The views of a scene show one set of named points, each view turned or mirrored, and shifted as a whole, with a little noise and some points left out.
In the rows, 128 means zero.

Scene 1
View 1
q201: [145 101 123 127  78 124 108 164 194  92 128 142 123 193 109 146 105  12
 106 100 120  64  70 158 144 122 169 184  96 124  68 144  89 123 108 112
 110  48 120  59 130  63 181 176 147 143 117 152 212 171 168 208 144 128
 115]
q836: [146 103 107 132  90 116  99 149 172  93 117 156 112 180 110 143 117   9
 108  96 124  53  69 171 143 134 178 166 106 137  79 170 113 132  99 109
 112  63 124  80 116  96 181 157 138 149 112 158 207 161 151 207 134 128
 103]
q227: [122 100 139 143  86 101  84 142 187 141 116 112 148 208 102  84 109  60
 137  97 125  72 148 111 120 141 155 161 120 111 133 142 125  97 106 129
 124 116 119  98 128  91 180 150 147  99 132 175 187 152 154 135 155  80
  83]
q396: [134 124 130 153 102 145 106 139 170 149 154  88 138 139 149 171 140  66
  91 115 131  95  78 103 144 111 125 186 128  88 136 159  98 100 112 136
 103  65 146  98 146  86 141 181 125 117 128 124 150 168 174 159 132 153
 127]
q397: [128 137 122 178 135 114  70 102 116 193 114  91 137 118 151 115 161  96
 113 120 150  78 137  92 121 153 135 146 161  98 201 201 159  94 111 145
 113 143 129 162 120 163 129 138 126  92 142 146 124 139 137  97 123 123
  83]
q145: [141 127 151 138 101  99  53 145 169 166 109 102 149 220  94  74  95  76
 172 114 138  52 150 109 130 144 191 152 130 105 131 130 118 109 153 148
 109 121  96 101 133  88 182 156 167 102 129 166 176 160 148 112 155  73
  98]
q825: [125 106 107 155 111  85  66 113 132 144  78 149 125 179 110  71 128  50
 137 104 139  47 158 139 116 173 177 125 138 135 149 199 175 118  88 122
 132 146 113 146  95 156 174 114 144 111 134 191 182 128 125 128 133  81
  51]
q930: [140  90 100 132  90 107 104 142 169  81 104 169 109 180 110 125 118   6
 103  91 120  46  85 180 134 145 174 159  99 143  80 182 126 132  78 100
 123  72 124  91 106 109 181 140 141 149 115 171 217 152 148 207 136 116
  92]
q504: [128 124 144 154 100 125  81 139 169 165 129  86 149 177 129 119 123  80
 126 115 136  83 124  95 131 129 143 169 136  93 150 146 111  95 125 141
 108 101 124 106 141  93 157 165 141 100 135 146 151 161 161 130 146 111
 107]
q706: [115 102 143 157  90 105  90 141 185 155 122  92 155 197 113  92 115  76
 127  99 124  88 161  91 118 136 138 168 128  95 151 139 122  86 102 132
 127 115 128 103 136  92 174 153 140  90 134 169 168 149 159 121 155  84
  89]
q746: [124 107 104 169 110 133 118 122 150 133 134 112 123 116 155 165 162  49
  68  96 131  92  81 123 134 133 121 172 134 107 148 197 131 101  74 119
 119  85 157 120 125 130 140 156 113 117 132 141 156 148 153 171 121 154
  98]
q590: [138 133 135 154 111 124  72 133 153 166 129  92 138 163 132 126 130  78
 124 116 139  73 114 106 136 131 151 166 138  97 147 158 118 102 133 143
 105  98 120 111 142 102 152 164 139 110 129 142 150 164 156 133 139 121
 105]
q960: [133 132  96 171 133 143 107 105 121 155 136 104 116  74 178 186 185  63
  58 117 148  95  57 117 141 130 116 167 147 102 166 217 138 100  90 130
 109  83 159 143 128 153 114 157 106 129 132 119 125 149 153 164 107 185
 107]
q452: [115  78  91 163  96 125 151 125 167  99 133 140 115 112 154 171 163  15
  37  79 116 101  78 142 130 131 100 176 118 117 124 212 130 101  30  97
 132  74 175 109 112 126 150 147  98 129 127 150 178 142 156 200 123 159
  85]
q138: [132 137 128 166 126 132  86 117 137 182 134  82 138 124 152 144 154  88
 102 121 145  88 108  95 131 132 130 166 149  94 176 179 131  95 118 145
 109 107 137 135 137 128 135 161 127 105 134 133 129 155 155 123 129 137
 103]
View 2
q452: [191 160 113  67 116 178  93 122 125  47 117 130 194 135 140 165 144 127
  98 139  81 111 149 105  82 119 161  47  80 162 149 172  73 104  83 105
 147  45 126 171 152 147 137  97 156 162 186  99 117  69 106  55  96 131
  76]
q397: [172 143  68 147 150 116 207  97 146 105 139  90 140 149 142 186 136 162
 105 105  88 100 162 156 116  88 138 114 104 114  95 160 109  97 142 153
 115 133 116  77 131 120 115 114 157 178 120 152 123 132 127 138 112 135
 123]
q201: [134 125  83  70 167 166  43 153 147  17 107 233 170 150 137 145 136  94
 104 144 109 190 140 118 101 105 163  87 136 181 179 176 100 101  45 130
 188  37 167 137 116 131 197 111 103 102 120 100  79  87 122  57 152 133
 120]
q825: [130 128  33 164 147 153 154 112 133 101 116 182 132 149  98 203 126 152
  81  87  76 156 145 106 122  97 152  81 176 127 139 153 101 116 134 118
  84 139 111  83 138 138 114 111 122 173 114  88 117 135 165  74 127 138
 124]
q138: [182 142  85 114 158 120 170 109 148  81 137 108 151 149 160 164 138 146
 117 127 101 108 159 163 104  89 143 120  85 132 107 167 103  87 111 160
 154  96 133  95 124 119 147 118 148 154 126 159 109 116 105 134 123 135
 121]
q706: [123 119  56 135 170 119 153  99 152 106 114 166 162 178 139 175 101 137
 103 164 121 150 147 127 112 101 137 116 147 118 129 135  79 109  83 135
 147  98 131 104 101 114 164 105 107 108  96 119  69 140 114 110 114 152
  88]
q396: [175 147 108  77 165 130 117 127 153  48 132 130 172 153 171 146 134 119
 125 156 113 125 157 157  94  96 146 114  76 155 125 173  99  87  72 155
 191  52 156 124 119 115 179 114 140 125 127 156  90  96  92 120 124 138
 112]
q145: [103 108  39 149 194 115 146 119 157  93 113 210 132 170 133 171 111 129
 104 130 121 182 150 142 128  85 140 136 178 128 140 146 111 103  92 157
 153 118 144  64  93 109 173 122  92 110  64 129  73 151 138 118 155 145
 134]
q227: [115 113  51 139 170 134 131 108 147  97 109 194 154 171 133 178 105 128
  97 148 119 167 147 120 118 101 144 111 165 127 148 138  85 107  79 129
 144  96 135 100 102 118 165 109 102 112  97 106  73 135 125  94 127 146
  98]
q590: [154 129  75 115 176 124 147 121 156  71 129 153 149 157 153 163 134 134
 116 131 112 143 154 155 110  88 144 126 115 137 126 164 109  91  90 160
 163  90 144  89 114 114 167 120 126 130 104 145  92 123 117 123 134 138
 128]
q930: [141 134  73  93 148 185  61 152 133  34 104 229 164 140 111 164 139 115
  92 105  83 181 136 102 101 107 170  61 149 180 178 175 100 112  78 112
 139  64 141 138 140 152 160 108 113 146 144  77 104  93 144  35 142 128
 118]
q960: [224 171 125  72 130 152 140 127 139  38 145  73 170 124 163 153 166 142
 116 112  78  81 162 156  85 102 151  88  36 156 109 191 108  84 113 146
 159  66 132 133 152 135 133 115 184 191 174 154 137  75  97 110 111 118
 118]
q504: [143 127  72 121 177 118 148 112 154  83 121 155 153 168 155 163 121 133
 111 149 117 144 155 152 108  90 139 130 124 130 127 155  97  94  85 156
 165  91 143  98 105 111 170 116 118 117  98 142  80 127 113 123 127 145
 113]
q836: [143 134  83  81 160 174  58 154 142  23 110 226 158 138 124 156 146 110
  99 116  88 181 141 118  99 103 164  76 138 181 174 182 109 104  68 124
 162  56 152 130 129 146 177 117 116 132 133  95 100  91 135  53 151 123
 130]
View 3
q396: [ 93 110 108 114  93 107 104 155  82 108 148  95 176 110 166 147 117 174
 149  88 106  76  97 163 147 178  78  71  75 139 144 108 153 192 100  97
 188 118 171 111 149 131 173 160 116 142 142 153  93 160 185 139 112 101
  81]
q960: [ 51 101  66 101 103 132 102 131  78 153 201  81 152 120 188 174  93 147
 135  51  78  76  89 169 154 135 114  63  98 109 197 115 181 195 158  84
 176 109 186  82 168 143 131 198  96 146 125 165 102 157 206 151  90 111
 106]
q138: [ 87 117  97 127 143 110 114 128 105 145 168 111 161 120 162 133 106 166
 142  71 101  97 122 159 154 148 110  77  99 105 162 131 174 175 130  95
 209 145 169  84 169 118 131 165 105 138 143 138  86 156 173 133 106 110
 120]
q504: [110 126 137 130 144  98 111 142 106 110 135 127 174 119 141 125 116 173
 150 102 117 106 129 149 148 163 102 102  90 125 120 130 151 169  97 110
 207 157 146 101 157 110 147 138 126 122 145 130  87 162 158 131 126 119
 106]
q227: [113 117 168 109 161 100 113 158 103  89 113 147 174 132 115 140 111 155
 150 125 113 126 138 136 149 149 119 134  95 139  96 144 130 157 106 125
 191 168 112 112 151 123 135 122 149  97 130 135  89 185 141 144 153 151
 112]
q201: [ 93  95 157  63  74 137  77 181  55  45 123 116 185 131 133 164 130 163
 148 140 108 108  88 153 138 169  94 140  63 177  91  80  93 182  92 120
 142 130 117 133 105 122 173 139 134  99 131 164 140 197 171 161 141 144
  43]
q746: [ 67  98 100  91 103 118 106 154  74 122 170  91 161 126 169 180  91 138
 142  80  82  83  96 162 147 136 112  83  95 128 163 127 163 190 144 104
 163 108 159 100 164 155 142 176 120 133 120 162  93 172 195 160 118 130
  96]
q590: [ 98 122 126 117 136 112 105 134 103 117 147 126 167 124 140 126 118 173
 149  96 110 108 124 156 152 155 110 101  88 125 128 117 150 169 106 106
 204 158 149  99 149 102 141 149 113 121 144 136 101 163 160 129 114 118
 103]
q145: [120 130 164 122 171 105 105 129 118  92 119 156 174 128 110 100 133 179
 149 124 126 141 148 144 151 150 127 140  91 126  89 122 123 143  92 116
 214 200 117 100 133  77 129 119 125  94 151 122 110 174 124 120 137 136
 109]
q825: [ 80 111 146  87 187 130 106 128 109 117 152 146 148 154 108 161  90 127
 131  98  89 152 145 137 153  87 182 156 128 106 132 156 141 143 158 119
 180 181 102  82 165 119  85 142 131  79 120 147 113 183 137 159 143 181
 138]
q930: [ 71  85 147  40 100 147  79 177  56  62 140 118 168 147 123 192 106 129
 136 129  90 127  94 150 144 121 138 159  87 162 113  99 103 175 131 121
 128 133 102 118 119 139 137 152 136  88 113 177 144 205 169 174 150 171
  60]
q397: [ 77 125  97 130 179 109 118 108 120 170 182 123 146 127 151 138  89 152
 137  62  90 114 141 149 158 113 147  86 125  78 180 155 184 160 151  95
 217 159 159  68 188 119  99 165 106 126 137 135  83 149 160 138 107 125
 152]
q452: [ 62  79 107  64  87 123 105 183  50 109 157  82 163 129 168 221  73 116
 139  89  67  78  77 157 143 131 111  97 100 146 162 128 159 205 153 113
 126  80 148 115 169 192 152 175 138 128  98 179  91 187 213 191 137 148
  86]
View 4
q504: [130 108  93 153 113 121 111 172 135 141 102 121 103 128 134  90 134 105
 136 138 113 125 111 136 125 110 117 111 141 111 116 110 158 120 174 166
 117 169 133 150 137 129 117 131 148 150 105 128 166 138 131 154  96 152
 111]
q930: [116 145  87 180 123 113 101 109 158 194  54 125 151  77 148 133 125 109
 127 147 191  99 143  96 140 129  96  83 139  93 191 150 123 115 159 126
  87 188 127 125  94 187 143 111 109  84 137  98  58 140  99 181  91 161
 138]
q590: [123 115 100 137 111 124 116 164 137 139 101 127 101 128 128 107 141 101
 134 143 126 120 113 125 133 113 123 118 137 114 112 113 158 115 163 174
 122 169 135 150 129 128 119 122 143 142 111 132 165 141 136 155 101 146
 117]
q201: [116 121  69 218 122 117  90 144 148 203  53 133 157  96 151 106 111 128
 127 134 164  84 118 127 115 121 105  87 144 117 216 137 125  94 194 133
  60 191 125 126 135 192 145 130 102 107 125 103  91 120 129 172  74 188
 108]
q825: [140 144 114 110 123 125 120 112 151 146  89 114 111  84 124 122 149  75
 135 148 168 166 144  88 168 128  70  98 130  55  67 137 134 168 127 126
 158 155 128 134  67 125 129 108 153 103 122 106  91 159  81 168 101 106
 155]
q836: [116 135  89 192 115 121 102 127 150 197  50 138 149  86 141 132 124 120
 119 149 182  88 126 113 133 128  97  87 136 111 202 146 126 103 175 135
  83 187 127 127 110 188 150 111 101  94 131 112  78 134 121 178  82 171
 121]
q960: [ 79 145 147  86  76 139 134 142 128 124 111 144  84 132 124 180 166  96
 110 186 148  61 126  95 164 124 172 141 139 143 158 128 178  53 134 236
 125 208 139 148 120 153 129  65 106 124 121 168 153 171 149 162 132 145
 141]
q396: [ 97 112 101 149 100 126 113 169 133 146 102 132 106 137 139 120 141 112
 127 153 123  76 108 131 124 113 158 124 145 142 171 119 170  66 178 207
  91 192 138 151 151 161 124 114 118 146 112 145 167 142 155 156 108 172
 112]
q706: [141 108  76 155 136 107 100 152 140 133 119  94 102 119 143  70 130  92
 152 123 123 142 127 130 129 102 113 104 146  90  99 107 151 136 167 142
 114 157 132 143 129 132 105 149 167 148 109 110 157 137 102 157 106 147
 125]
q746: [ 92 138 115 115  96 118 113 131 139 133 111 120 100 120 141 149 151  94
 129 164 158  72 134  96 154 118 164 123 144 121 165 128 165  68 143 200
 105 194 135 142 116 166 126  91 118 123 125 143 135 154 125 166 125 153
 145]
q145: [160 104  83 174 129 129 116 164 143 164  65 130 123 106 127  73 125 112
 139 127 122 183 109 141 118 118  50  95 128  78  75 114 133 180 171 114
 134 144 128 139 116 109 129 151 158 134 107 104 138 132 123 155  70 132
 104]
q397: [123 137 141  73  95 137 137 148 133 105 119 130  68 130 115 137 166  81
 131 167 128 140 127 103 164 120 125 135 132 102  59 115 169 123 121 200
 168 166 139 152 103 101 114  94 155 136 107 153 175 174 128 151 119 112
 138]
q452: [ 80 151 105 123 109  95  94  99 145 144 121 102 110 104 160 153 147  86
 128 157 183  48 157  81 162 117 183 110 154 120 206 144 160  47 142 190
  76 207 134 133 102 200 118  86 113 108 139 131  96 157  97 175 138 166
 169]
View 5
q138: [125 104  77 116 103 134 103 122 199 156  94 153 172  68 110 116  99 127
 120 115 116 119 111 107  85 108 116 179 173 175 141 135 116 104 186 184
 137 104 156 123  59 163 159  85 121 165 147 136 145  98  92 167 141 123
  94]
q145: [137 112  92 146  96 198 135 143 163 170 113 106 138 116 145  92 122  82
 172 106 123 147  84 131  86  76  75 152 155 175 111 145 121 122 196 121
 191  76 123  91 109 219  76 117 178 148 159 110 131 102 150 180 166 113
 116]
q836: [ 89  95 114 145 119 165 105 130 226 183 140 102 110 150 104  73  99 165
 116  98 179 151 124 132  90  94 111 177 163 141 165 183 109 125  99 151
 222 158 144  61 128 153 109 114 139 109 204  95 143  27 170 165 155 111
 115]
q397: [135 138  85 136  93 140  95 137 169 162  90 174 175  76 122 118 100 117
 142  99  97 123  97 106  95 109 107 172 179 171 122 144 103 114 198 166
 116 102 151 156  33 167 176 111  98 171 121 155 143 126  71 162 129 153
 119]
q960: [ 97  96  83 113 109 103  83 112 239 161  98 169 171  69  84 114  81 170
  82 106 139 118 130  97  88 128 139 193 182 166 169 154 107  97 146 206
 124 148 175 125  39 118 205  82  80 153 150 135 153  67  74 155 125 127
  93]
q706: [151 129  93 127 119 169  86 149 157 161  94 118 139 109 136 108 124 112
 160 129 107 101 104 141  85  87 103 164 158 149 127 133 105 106 183 158
 189  88 122  99 122 198  88  86 147 151 163 145 150 119 150 164 164 114
  97]
q825: [138 180 122 179 101 186  86 171 129 183 110 146 130 144 145  93 104 116
 179  83 121 136  91 130 107  84  91 162 168 138 113 176  83 133 159 118
 172 117 123 147  82 186 123 150 107 139 147 150 139 120 130 158 139 164
 158]
q452: [107 124 110 123 137 115  37 133 220 170 106 147 130 124  82 103  86 203
  90 118 154  95 151 136  95 121 149 198 176 110 189 166  80  98  96 208
 182 178 157  94 112 109 162  83  78 124 187 153 164  57 136 139 139 123
  96]
q396: [115  73  74  95 113 127 101 109 235 152 102 123 157  73  95 111 105 149
  96 138 137 111 128 120  79 113 126 182 168 168 163 135 123 101 161 200
 168 114 158  73  98 157 136  61 139 153 177 116 151  65 125 168 157  89
  69]
q746: [110 105  93 113 122 122  71 125 224 162 103 138 142  98  93 111  93 172
  97 123 140 108 134 126  89 116 136 188 173 141 169 147 107 101 134 199
 163 144 158  96  92 135 157  76 104 138 174 135 157  66 121 157 147 116
  88]
q590: [122  96  82 124 100 152 116 123 199 159 108 127 155  88 118 104 108 119
 132 116 127 132 106 117  88  95 103 170 166 173 134 141 121 111 179 163
 166 103 145  94  88 183 124  91 148 153 157 117 141  88 123 174 153 109
  96]
q227: [144 132 100 140 116 179  95 151 160 169 105 110 125 129 137  97 122 111
 162 117 123 121 102 144  90  85  98 163 157 142 130 148 102 113 168 142
 203  95 124  91 126 199  80 103 150 137 175 136 146 105 162 166 163 114
 111]

Which points are out of place in each view (at most two, in the order of its rows)? Write none if all are in place.
view 1 -> none
view 2 -> q960
view 3 -> none
view 4 -> q590, q145
view 5 -> q825, q746

Scene 2
View 1
q810: [173  89 128 104 186  86 187 139 134 145 155 144 136 143 132 148 156 147
  77 143 151 163  32 127 140 168 138 133 170  54 155  86 173 120 141 103
 165 120 159  71 162 158  72 172 162 155 171 162 185 135 135  75 200 128
  70]
q26: [111 138 144 141 161 101 188 146 159 178 178 129 126 151 160 149  95 146
  86 139 119 205  61  98 121 151 133 144 140  54 173 123 162  93 116 153
 168 137 108  97 184 169  75 157 138 169 150 165 151 121 138 145 160  95
 105]
q59: [132 133 124 118 133 130 149 111 136 161 137 120  89 158  98 116 137 134
 112 110 133 155  95 106 124 138 132 124 109 108 138 122 123 126 138 148
 155 162  87 140 142 145 120 130 120 157 120 132  94 159  93 118 133 135
 113]
q164: [ 82 148 143 168 144 112 138 148 168 183 144  90 125 125 130 136  81 145
 113 130 128 182  86 101 126 154 117 140 135  61 178 175 137 107 147 156
 144 145  96 135 184 169  60 130 124 183 131 150 120 114 103 164 166  82
  90]
q970: [ 83 174 137 163 116 148 123 116 176 191 126  71  82 134  97 109  79 120
 119 100 138 199 122  85 125 122 123 137  85 105 156 166 123 111 155 200
 147 175  41 175 163 156 104 109  96 191  74 135  56 132  86 186 101 127
 122]
q368: [156 100 128 120 175  94 169 134 146 150 143 121 132 134 119 135 140 142
  86 137 152 170  47 123 141 164 133 132 158  60 155 103 163 122 151 121
 159 129 141  87 164 158  74 159 154 169 153 160 165 129 127  95 187 132
  71]
q890: [120 138 136 143 153 115 161 131 167 176 148 107 112 137 130 131 103 136
  95 125 140 196  71 105 132 142 128 140 130  70 164 126 154 110 142 163
 158 146  97 116 173 159  82 139 128 178 125 155 124 122 121 143 149 124
  99]
q339: [118 112 113 114 125 123 123 113  92 137 122 129  95 151  69 128 167 164
 141 123 114  72 113 133 123 172 113  99 140 111 138 167  87 145 144  83
 127 153 123 155 130 149 105 116 130 124 163 104 106 184  54  82 189  84
  78]
q206: [157 103 124 112 166 106 162 124 136 146 138 123 116 141 109 129 153 142
  93 129 152 158  57 123 143 157 133 122 149  75 146 106 151 134 149 119
 159 137 134  99 155 153  87 150 146 160 149 147 149 143 113  89 180 134
  77]
q294: [ 70 180 150 165 126 134 153 137 177 201 160  92  98 146 138 130  63 129
 108 117 110 218 104  81 110 129 125 146  99  83 170 159 131  93 125 195
 153 162  51 152 181 166  92 123 105 181 100 146  85 123 108 191 111  97
 130]
q173: [153  89 113  93 155  98 159 122  97 128 144 153 115 158  94 140 184 163
 110 137 122  92  73 141 130 180 126 106 162  89 139 117 119 138 136  73
 145 136 153 110 134 152 102 148 153 125 187 128 154 176  89  59 205  97
  73]
q667: [114 148 134 140 137 136 145 120 164 181 134  90  97 139 106 115 104 121
 107 110 145 197  95  95 130 131 128 133 106  93 149 132 141 118 144 177
 153 164  74 139 162 151 104 129 114 184 100 148  89 135 102 153 123 137
 113]
View 2
q26: [111  78 160 146  90 154 121 176 106 112 123 169 148 169  68 143 166 143
 178  94 128 125 124 146 136 130  79 147 102 146 127 165 164 123 144  93
 144 140 118 155  89 120 136  74 118  99 156 106 166 182 141 155 169  75
 133]
q339: [106  89  62 110 185  88 115 121  83  61 170 194 157 101 134 139 152 140
 144  71 155 112 117 117 138 117 122 157  91 102  97 133 108 102 172 137
 135  47 140 131 142 182 140 156 130 222 136 199 163 129 141 103  92  84
 139]
q890: [130  82 165 167 130 143 140 168  97 109 131 167 135 168  93 149 161 141
 164  84 130 118 138 153 120 126  88 149 103 181 136 156 163 122 124  95
 149 122 136 138 118 138 147  91 117 138 169 122 168 168 135 151 156  99
 139]
q810: [ 97  72 147  75 108 147  96 175  73 106  98 163 176 211  73 135 200 160
 206  89 147  90 125 121 126 138 136 115  97 149 117 176 118 113 175 101
 110 107 100 138 133 148 157  99  94  99 101  86 159 150 161  97 115  74
 105]
q173: [ 83  79  84  49 143 115  87 142  75  76 123 176 192 154  96 140 182 156
 180  81 153  89 111 102 142 126 151 127  89  94  91 154  90 101 200 126
 109  63 108 140 146 167 146 139 111 157  94 147 149 130 163  79  80  66
 108]
q59: [124  99 127 162 160 122 147 135  95 113 136 162 155 143 105 173 149 132
 135  80 118 114 151 148 113 126 109 145 106 172 121 150 133 109 132 109
 156  85 134 131 157 144 122 116 134 194 176 185 150 138 142 141 129 103
 131]
q294: [143  84 160 226 125 141 161 159 123 113 160 173 112 126  97 165 128 125
 127  84 118 146 144 175 126 116  46 176 107 174 139 146 194 127 100  93
 174 140 153 150  94 121 123  84 139 153 217 161 172 183 115 196 199 101
 159]
q368: [110  73 150 106 124 139 111 173  77 102 115 165 155 196  86 136 188 158
 194  82 144  94 127 130 122 130 124 126  96 165 125 168 130 116 156 103
 119 104 117 131 132 151 160 104  96 123 124  94 165 154 151 108 122  89
 119]
q970: [162  90 153 246 168 118 179 143 110 108 165 172 105 121 124 170 121 122
 112  72 116 138 154 183 107 116  56 177 107 209 141 139 184 121  88  96
 182 110 170 127 128 139 124 103 144 204 228 185 173 163 114 191 179 123
 165]
q206: [115  82 138 113 146 127 123 156  72 104 121 162 163 186  98 148 179 151
 175  79 140  92 135 136 115 128 134 127  99 172 125 162 121 110 153 105
 124  83 123 122 156 156 147 114 108 158 130 129 160 139 152 106 111  94
 120]
View 3
q206: [ 55  86 134 110 158  98 111 170 139 143 169 134  66 141 149 129 160 105
 103 155  62 137 147 160 178 152 128 176 114 140 138 120 108  93 108 146
 134 121 129 153 120 120 118 162 104 141 193 129 134 162 134  91 158 100
  80]
q667: [ 92  76 111 113 165 118 102  83 139  82 194 113 102 125  93  74 173 149
 105 134  66 158 164 139 141 148 143 105 118 187 116  85  97 107 141 115
 149 145  97 163 129 150 113 154  87 174 168 121 118 132 126 136 167 133
 106]
q26: [ 41  50 135  89 151  76 123 119 117 133 166 121  88 137 133  97 174 116
 106 128 137 155 162 125 180 147 101 134 114 206 119 134  73  76  88 135
 131 148 145 178  96 130  87 153  80 175 207 149 121 146 133 120 195 127
  96]
q339: [ 43 107 133 103 147  87  65 179 125 143 180 142  60 119 162  98 178 112
 107 119  19 124 114 130 121 144 123 165 131 112 124  98 184 125 178 178
 147 139 146 103 166 135 148 107 142 118 153 168 102 105 170  95  90  75
 135]
q890: [ 65  66 120 104 160  96 116 103 137 114 181 116  89 132 118  98 169 130
 103 136  93 158 164 145 168 146 119 129 115 193 129 103  86 100 111 126
 137 144 115 174 110 134 106 155  84 173 191 129 119 144 132 121 177 127
  99]
q294: [ 80  51 119  96 160  96 101  43 119  82 193 107 114 112  81  43 182 156
 110 104 111 172 170 107 128 141 119  75 119 237 105  85  88 104 139 115
 146 171 116 171 121 154  98 136  79 195 180 144  97 108 135 162 178 146
 130]
q173: [ 22  95 152  98 141  77  89 239 125 176 159 157  52 145 191 135 167  82
 108 148  57 114 116 145 168 152 119 209 123  98 128 151 149  91 120 181
 136 117 169 117 133 119 129 138 142 112 190 163 131 152 154  67 128  66
  92]
q810: [ 30  71 144  99 149  82 125 199 137 166 155 139  55 153 173 148 158  86
 103 167  97 133 147 169 210 155 110 198 107 141 141 152  86  79  71 150
 123 108 149 164  95 111 102 167  99 146 218 135 148 182 130  75 180  99
  61]
q368: [ 42  76 134 103 156  91 123 165 141 155 164 129  62 143 154 140 158 107
 103 156  82 139 153 164 195 150 111 179 109 154 142 125  90  92  92 144
 131 120 127 166 104 115 108 165  91 151 203 128 141 170 133  87 167 110
  78]
q970: [104  77 102 114 168 121  92  38 135  60 210 107 116 104  70  44 174 167
 107 110  56 171 169 125 110 139 138  70 121 211 114  57 109 127 168 109
 156 168  82 158 141 159 122 134  83 186 153 129  98 103 136 161 154 145
 136]
q164: [ 40  65 118  91 156  74 116  77 128 138 181 103  79 126 122  96 179 134
 102 114 101 163 159 132 161 134  84 119 109 221 137  76 101 116 125 142
 134 164 120 173 121 130 111 130  75 183 183 152  96 112 156 129 156 142
 131]
View 4
q368: [118  78 114 117  77  77 113 131 125 143  91 184  98 164  97  87 179 129
 128 169 127 133  86 181 164  63 144 149  96 149 151 132 153 141 109  76
 148 222 145 137 156 141 109 176 111 122 138 123 129 160  85 144 122 132
  97]
q59: [149 117 147 129 111 108  98 169 136 111 143 157 127 111 143  87 186 116
 109 171 127 136 128 166 156  70 156 104 112 131  84 143 109 138 106  99
 159 163 163 126 115 121 115 132 108 132 153 128 113 120 154 167 108  99
 111]
q890: [150  72 140 125  88 109 137 146 112 120 116 175 105 121 110  92 153 122
 116 203 127 142 136 156 145  72 172 131 102 132 115 132 127 119 101  99
 159 206 181 146 122 136 142 141 129 132 133 129 138 145  98 162 122 113
 133]
q26: [142  54 121 132  77 125 160 133 105 116  91 196  97 135 102  99 143 115
 145 208 138 146 126 129 158  49 167 144 105 153 130 138 139 103 103  94
 162 220 181 139 163 122 138 148 128 152 127 123 138 176  86 162 142 106
 136]
q339: [123 135 151  93 139  83  86 211 179 142 133 114 203 135 111  97 200 136
 117 117 176 118 108 170 196  61 121 105 121 165 103 145 114 148 118  72
 138 128 128 144 153 130  43 145 105 164 189  97  85 122 155 141 103 126
 105]
q164: [153  59 162 107  99 113 164 170 120 122 121 144 149 104  84 103 128 123
 108 208 159 144 170 130 153  78 178 126 114 139 112 124 106 105 111 104
 156 182 194 167 124 149 144 127 150 157 148 118 145 149  86 158 127 118
 166]
q294: [179  65 167 131 106 148 167 168 107  95 134 162 126  76 123 106 125 108
 108 231 137 151 188 114 136  72 195 109 115 125  73 128  89  93 103 124
 171 176 216 154 104 124 168  99 150 152 140 131 142 136 114 179 127  89
 171]
q206: [120  92 121 116  86  76  99 140 133 139 102 177 108 156 111  85 188 126
 127 157 128 131  86 183 166  64 140 135  99 146 136 138 147 142 106  77
 146 205 137 133 149 135  98 173 103 123 141 122 118 148 106 144 112 125
  91]
q970: [180  94 186 120 121 123 134 184 117 100 169 137 138  60 131  93 142 115
  78 216 130 148 194 142 132  98 195  92 119 104  55 122  68 117 105 125
 163 153 213 153  65 139 170  97 149 130 149 138 138 108 135 181 104  94
 162]
q667: [165  94 158 129  99 109 115 162 113 107 152 161 106  90 136  88 160 115
  95 205 114 146 157 162 130  90 184 106 109 110  76 128  93 127 100 117
 159 182 193 141  81 134 160 121 130 110 138 144 139 122 124 172 105  99
 137]

Which points are out of place in each view (at most two, in the order of its rows)? Write none if all are in place.
view 1 -> q173
view 2 -> q206
view 3 -> none
view 4 -> q164, q667
